Points, in no order, along strands that fork and pass close to each other.
(in the rows, 128 means zero)
Points whose rows are less than 123 apart are linked; no others are. Some points are linked to none.
Z_914: [172 129 152 182 156 142 126 138  96 124  85 131 117 152 103 142 111 173
 139 108 119 145 133 152  83  85 127 105 175]
Z_137: [ 99 118 128 128 111 108 104 127 122  72  74 152  72  95 166  73 159 136
 179  92 132  68 111 147 169 106 126  75 185]
Z_824: [147 115 130 129 103 125  76 114 126 128 214 110  87  74 162 124 126 148
 180 114 125 142 150 139 143 133 154  63 140]
Z_660: [133 214 138 149  87 163 161 112 119  97 125  83 149 108 127 125 124 160
 110 121 154 140 149 149 104 133 115 207 129]
Z_424: [ 96  54 104 115  93  91  99  79 140 122 236 122 130 125 157 138 185 116
 141 116 132  63 126 113 165 165 148  85 108]
Z_183: [129 123 122 156  97 117 165 125 149 123 148 112 165 159  95 163 134 127
  97 159 151 150 132 139  88 139 105 180 121]
Z_961: [153 151 132 134 189 159 135 119  87 104 110  75 144 128  85 139 122 131
 120 132 113 137 166 152  87 160 132 120 110]
Z_750: [113 119 113  86 131 124 153 156 153 137 115 164 118 201 120 148 116  97
 108 137 107 110 119 154 104  76 109 182 146]
Z_299: [128 160 127 175 107 133 139 159 112 115 117  96  94 110  58 155 118 157
 107 130 111 156 117 147 130 151 130 147  97]
Z_684: [120 124 107  84  48 129 135 115 192 135 222 124 142 133 164 159 132  90
 134 127 112 126 106  65 155 180 132 119  71]
Z_663: [128 178 123 105  56 157 149 124 180 131 152 132 169 157 131 158 105  92
  97 162 163 167 106  73 129 167 134 201  87]
Z_749: [ 93  47 122 116 125  90 102  88 115 130 196 131 129 106 160 118 190 127
 148 111 136  59 127 110 157 128 162  78 137]
Z_235: [104 165 140  93 143 160 111 127  98 164 143 109 150  77 150 100 109 124
 163 117 140 130 139  83 157 143 169 150 102]
Z_61: [144 180 138 120  47 164 147 133 153 135 169 100 140 101 147 117  93 137
 150  84 120 130 144  81 152 131 150 155 149]
Z_970: [125  93  91  92 106 124 123 146 165  99 174 115 109 133  93 168 109  93
  88 148 126 158 116  95 154 134 106 117  95]
Z_289: [121 176 128  91  40 163 143 150 171 128 153 117 157 136 127 150  99  95
 112 112 152 135 115  65 149 174 151 189  93]
Z_873: [ 86  71 121 117 114  95 134 145 110 194 155 150 130 124 114 154 159 124
 121 137 122  91 116  96 157 106 167 142  97]
Z_36: [ 93  95 118 148  86  94 155 138 136 178 169 161 152 137 120 162 161 133
 104 168 147 126 118 102 144 121 140 186  98]
Z_569: [149 177 134 155 144 142 133 131 122 193  92 175 108  76 198 101  94 170
 110 164 128 187  85 175 114 140 112 151 104]
Z_593: [130 135 139 111 132 134 134 169  98 125  75 138 130 181 129 127 135 131
 160  98 116  83 138 167  63  76 120 134 164]
Z_20: [ 93  82 100  88 104 103 148 120 185  58 119 170 122 161 167  92 142  82
 132 124 144  80 105 125 145 111  92 121 177]
Z_410: [161  77 137 119 143 106  89 121 125 133 166 138 139 109 188 120 123 144
 179 144 160 134 153 127 103  74 131  46 181]
Z_448: [102 105 106 108 146 120 124 160 149  78  74 140  86 166 106  97 109  99
 113  88 118  87 109 126 140 115 111 123 131]
Z_801: [159 144 147 154 233 175 115  95  88  92  77 101 119 133 129  92 106 151
 126 128 109 169 138 136 143 155 108  82 107]
Z_29: [135 143 135 157 121 128 114 156 113 120 135  86  82  90  99 128  98 163
 146 111  98 166 131 124 147 138 138  86 113]
Z_571: [182 139 137 147 237 170 120  81  78  83  45 130 119 164 108 105 139 159
 130  91  93 116 125 162 139 130 104  72 125]
Z_35: [127 140 108 106 181 141 131 135  87  86 115  70 140 100  94 119 117 124
 126 136 128 132 150 140 120 154 106 115  88]
Z_4: [138 142 140 151  93 137  95 136 123 153 184 120  60  53 149 125 103 161
 165 111  99 170 127 129 147 127 152  84 128]
Z_171: [143 122 132 144 147 128 150 116 144 138 104 147 172 194  85 163 137  89
  74 150 139 126 147 145  83 132 119 186 150]
Z_597: [141 192 144 163 186 132 101 114  77 165  69 102 122 113 107 136 131 160
 128 147  96 188 134 167 161 164 131 131 118]
Z_164: [141 123 110 117  54 107 162 114 204 146 195 122 159 161 138 167 122  94
 116 164 124 174 101  73 133 156 113 126  94]
Z_963: [104 143 133  93 162 167 123 159  90 108  52 134 109 166 154  84 150 120
 176  84 115  83 130 169  59 104 103 108 129]
Z_868: [129 143 139 119 157 124 143 150  89 157  69 153 143 173 106 144 152 113
 118 129 121  85 152 197  84  95 115 167 149]
Z_512: [151 144 116 108 207 168 118 122 130  65  54 163  99 188  81 126 136  92
  87  89  79  73 110 161 132 151 118 136 102]
Z_714: [ 95  92 118 139 137 112 113 109 111  92 153 113 112  50 132  98 153 142
 159 117 144 109 127 102 173 140 133  70 132]
Z_606: [178 171 159 170 203 140 123 107  73 142  62 136 140 150  82 150 158 144
 111 119  86 118 151 192 100 153 130 134 140]
Z_170: [147 246 166 155 133 174 132 102 107 114  99  99 147 103 147 101 112 150
 108 143 129 158 150 155 125 144 137 200 145]
Z_898: [129  68  94  77  96  67 126  95 205 120 187 161 125 182 158 130 151  85
 127 130 129  95 111 106 169 112 115  91 142]
Z_783: [147  79 138 121 136  97 117 135 126 128 144 108 148 134 143 119 124 142
 166 114 154 119 163 119 104  92 128  63 175]
Z_497: [127 176 145 168 105 153 133 114 134 147 134 162 102  61 194  91 100 186
 127 141 152 178  98 139 117 100 117 174 130]
Z_343: [171  95 104 107 166 150 162 108 151  94 103 128 156 200  87 160 123  97
 112  95 117  87 144 136  44 133 111 120 145]
Z_701: [143 156 117 118 170 147 120 139 134 114  68 159  83 184  74 156 119  95
  74 118  72 106 103 178 132 124 127 162 118]
Z_322: [135  80 101 114  77  89 146 153 161 127 178 116 120 147  95 173 121 115
 115 143 114 130 131 131 130 115 112 112 120]
Z_924: [119 162 137 155 169 107  92 137  88 176  64 113 123 123  82 138 134 125
 116 145 121 154 130 138 170 162 152 139 101]
Z_58: [ 87 102 104 111 108 119 128 119 132  64 169  95 134  57 130 110 140 119
 136 124 156 103 125  90 165 172 122 106 103]
Z_555: [179 180 143 173 199 147 116  99  68 154  68 119 114 134 104 150 134 181
 124 140  85 179 120 195 124 141 120 118 128]
Z_258: [120 173 122 148  56 140 171 128 136 104 156  87 161 128 116 144 136 144
 107 143 153 150 140 135  96 152 104 200 106]
Z_372: [ 80 113 123 121 132 125 120 156 145  66  52 151  79 136 149  62 141 108
 151  82 131  72 102 128 146 125 117 104 154]
Z_732: [135 167 156 183 130 144 139 135 106 139 127 108 125  96 122 120 107 175
 140 145 142 183 142 141 101 122 125 143 143]
Z_989: [143 192 149 127  60 169 153 113 138 150 158 130 149  91 161 110 105 158
 135  97 145 122 135  90 157 101 136 194 164]
Z_983: [124 176 130  86 114 156 104 136 138 116 137 134 159 149 120 171 107  76
  72 194 154 168 126 108 126 181 143 192  80]
Z_674: [130  61 107 101  85  60 132 127 183 163 179 157 148 193 152 134 155 108
 132 118 122  76 130 105 141 115 143  97 143]
Z_397: [127 145 121 167 132 122 126 147 122 128  85 146  93 155  54 166 125 121
  66 139 110 135 101 162 143 128 123 175 115]
Z_992: [126 138 114 120 181 137 107 116 104 173 115 125  86  53 163  96 106 160
 153 125 111 182 102 120 168 139 135  86  95]
Z_814: [169 122 165 179 170 137 120 140 101 172  94 165 117 121 149 126 105 167
 128 152 139 173 117 145  92  67 117 109 173]
Z_664: [122 147 158 190  92 131 128 122 118 141 152 133 125  76 156 114 129 187
 148 143 164 177 130 130 104 101 136 148 145]
Z_319: [126 107 148 116 144 109 111 161 102 174  87 140 107 125 139 106 138 149
 165 101 124 108 131 133 130  56 146  97 167]
Z_249: [170 236 159 121 161 187 127 113 108 134  92 111 129 109 161  97  77 136
 107 136  98 167 143 150 140 142 139 168 133]
Z_392: [125  84 156 147 107  98 103 137 117 188 147 150 108 114 152 128 157 155
 166 110 128 102 127 118 133  69 177  93 171]
Z_284: [100  82  99 127 146 123 134 123 132  51 114 123 148 104  96 111 126 106
 105 145 164 105 116  96 158 154 100 111 124]
Z_375: [147 147 127 108  53 113 141 123 165 123 199  67 163 125 163 120 120 133
 183 111 133 142 156 102 110 159 138  92 136]
Z_741: [112 110 104 116 167 105 120 143  87 120  89 102 107  95  89 114 132 141
 140 115 131 116 133 143 161 116 112  87 108]
Z_245: [111 137 126 116 194 147 110 114  97 140 120 103 126  53 144  83 116 142
 153 125 136 157 128  98 162 142 134 101 100]
Z_955: [104 115 124  94  91 118 128 192 140 123  98 142 107 181 157 122 132 115
 173 101 117  86 127 168  64  83 126 131 155]
Z_194: [116 149 149 140 100 164 124 116 129 197 173 170  96  50 203 107  98 159
 143 120 111 152  87 123 130 111 154 148 134]
Z_129: [129  91 124 144  91  96 139 168 133 141 129 128 115 150  86 149 122 132
 123 120 119 110 136 143 122  98 134 125 147]
Z_353: [111 138 131 128  79 145 131 155 151 130 162  97 139 106 113 128 101 112
 140 105 132 144 136  77 140 173 159 143 101]
Z_698: [ 98  79 116 128 130  97 112 116 112  90 106 144 104  82 135  93 159 134
 151 103 146  70 116 127 180 104 122  76 166]
Z_585: [155 140 147 183 158 127 116 131 106 188  87 177 110  89 169 117 110 181
 117 170 151 192  90 160  98  96 111 122 140]
Z_295: [106 191 142 106 111 139 115 148 107 126 121 113 161 117 112 152 124  96
  94 177 139 138 148 137 134 180 148 194  84]
Z_55: [167 138 124 140 217 160 126 107  95  72  57 125 109 169  76 117 143 135
 112  82  93  87 124 160 135 150 118  98 101]
Z_822: [120  68 131 145  78  67 128 121 155 181 198 135 165 166 154 143 166 136
 157 123 128  95 137  98 122 131 161  96 138]
Z_640: [ 87 112 111  61 127 125 143 174 154 125 111 150 113 187 165 108 129  90
 149 127 115  98 124 152  81  88 109 142 131]
Z_774: [121 101 101 119 172 148 129 119 126  32  91 125 139 130  79 129 119  95
  71 153 154 116 105 107 148 165  98 121  95]
Z_502: [144 102 139 116 154 123 110 132 110 154 171 138 121  70 192 109 106 159
 163 148 137 161 136 134  95  95 131  70 139]
Z_587: [166 163 164 158 184 138 120 101  98 132  74 163 149 160  82 163 178 110
  79 130  87  77 166 185  84 164 133 160 146]
Z_402: [ 97 123 130 144 127 108 124 150  98 191 116 128 125  93  90 141 136 126
 128 144 132 133 126 113 158 143 163 153  92]
Z_188: [120  98 109 111 103 101 152 121 165 163 166 181 136 176 122 168 142 115
  95 176 132 149 111 102 161  73 117 185 137]
Z_907: [105  80  92  92  77 103 120  94 173 112 245 132 134 123 159 153 161 102
 134 128 126 103 121  91 169 174 128  92  84]
Z_25: [ 94 159 155 139 112 160 131 113  99 196 170 128 127  61 172 112 129 153
 157 122 116 137 117  96 138 120 176 171 121]
Z_254: [115  97 115  87 174 121 127 131 128 127 123 126 174 160 100 144 120  71
  94 171 160 128 150 110 127 142 120 147  95]
Z_946: [115 129  91  67 101 145 129 150 152 107 182 107 128 115 118 157 110  90
 102 160 136 151 113  94 151 151 119 144  60]
Z_596: [147 132 162 205 133 131 138 130 114 126  82 136 137 167  80 139 130 154
 113 108 145 135 133 148  82 104 132 150 171]
Z_938: [121  70 132 123 161 119 133 131 129 110 120 108 167 136 120  94 135 114
 147 110 167 115 163  94 121 120 114  85 154]
Z_870: [147 135 157 187 147 133 137 110 121 117  90 148 160 177  78 154 154 121
  76 130 145 106 154 168  70 139 122 187 154]
Z_916: [123 122 115  84 147 120 132 129 142 149 124 170 129 185 107 165 121  84
  86 175 126 137 120 135 146  72 117 194 138]
Z_312: [112 101 152 193  73  99 130 126 128 166 178 137 129 102 145 136 157 172
 156 127 148 142 135 113 119 102 159 129 155]
Z_855: [139  77 118 118 162 130 149 126 130 103 102 105 167 177 100 131 122 100
 119 110 146 102 163 121  87 131 107 102 148]
Z_906: [130 140 142 159  38 105 166 115 172 144 176  92 178 139 157 132 132 146
 169 125 151 152 138 101  97 154 131 131 147]
Z_231: [168 200 153 130 217 190 114 103  98 112  86  98 125 122 153  88  86 142
 122 136  91 184 136 145 136 170 131 114  96]
Z_490: [115  79 113 112 114  97 117 157 160 100 120 135  96 152 104 114 119 104
 122  92 125  87 131 123 146 109 127  94 149]
Z_644: [137 106 117 112 170 128 107 131 113 186 136 146  91  51 188 110 101 161
 150 145 118 167  96 137 128 109 129  69 110]
Z_430: [139 183 154 141 160 157 123 124  96 117 107  85 160 124  95 148 126 113
 103 154 116 139 164 159  91 184 144 165 111]
Z_454: [131 112 124 157  26  79 163 116 197 151 196 134 164 157 141 160 145 133
 126 151 132 151 115  96 119 153 116 137 113]
Z_872: [ 99  78  90 104 126 117 146 113 163  49 111 171 132 131 126 119 133  80
 101 146 152  94  94  93 172 120  93 127 164]
Z_646: [117 114 122  96 182 110 119 149  81 149  56 124 106 124 121  97 141 134
 159 100 126  99 132 145 146  82 114  93 143]
Z_920: [134 121 127 116  75 118 110 123 146 119 218  87 123  88 158 121 130 139
 177 100 131 131 155 113 142 158 145  83 129]
Z_543: [127  92  88  63 122 103 143  96 205  87 147 147 132 192 156 130 128  80
 125 130 122 117 110 102 146  83  83 109 162]

A fork is a point with three links, a tip a point with one. Leave the first point through the second and follow the links. Name the first fork or tip that comes.
Z_36, Z_188: Z_593
Z_188, Z_36: Z_870
Z_343, Z_855: Z_497
Z_989, Z_61: Z_664
Z_322, Z_129: Z_284
Z_245, Z_992: Z_343
Z_29, Z_4: Z_749
Z_319, Z_646: Z_989
Z_58, Z_714: Z_946

Follow the links from the first point to the second, and from the first to the third. Name the last point that the two ways share.
Z_555, Z_569, Z_55: Z_870
Z_183, Z_961, Z_235: Z_497
Z_870, Z_961, Z_410: Z_497
Z_571, Z_873, Z_664: Z_870
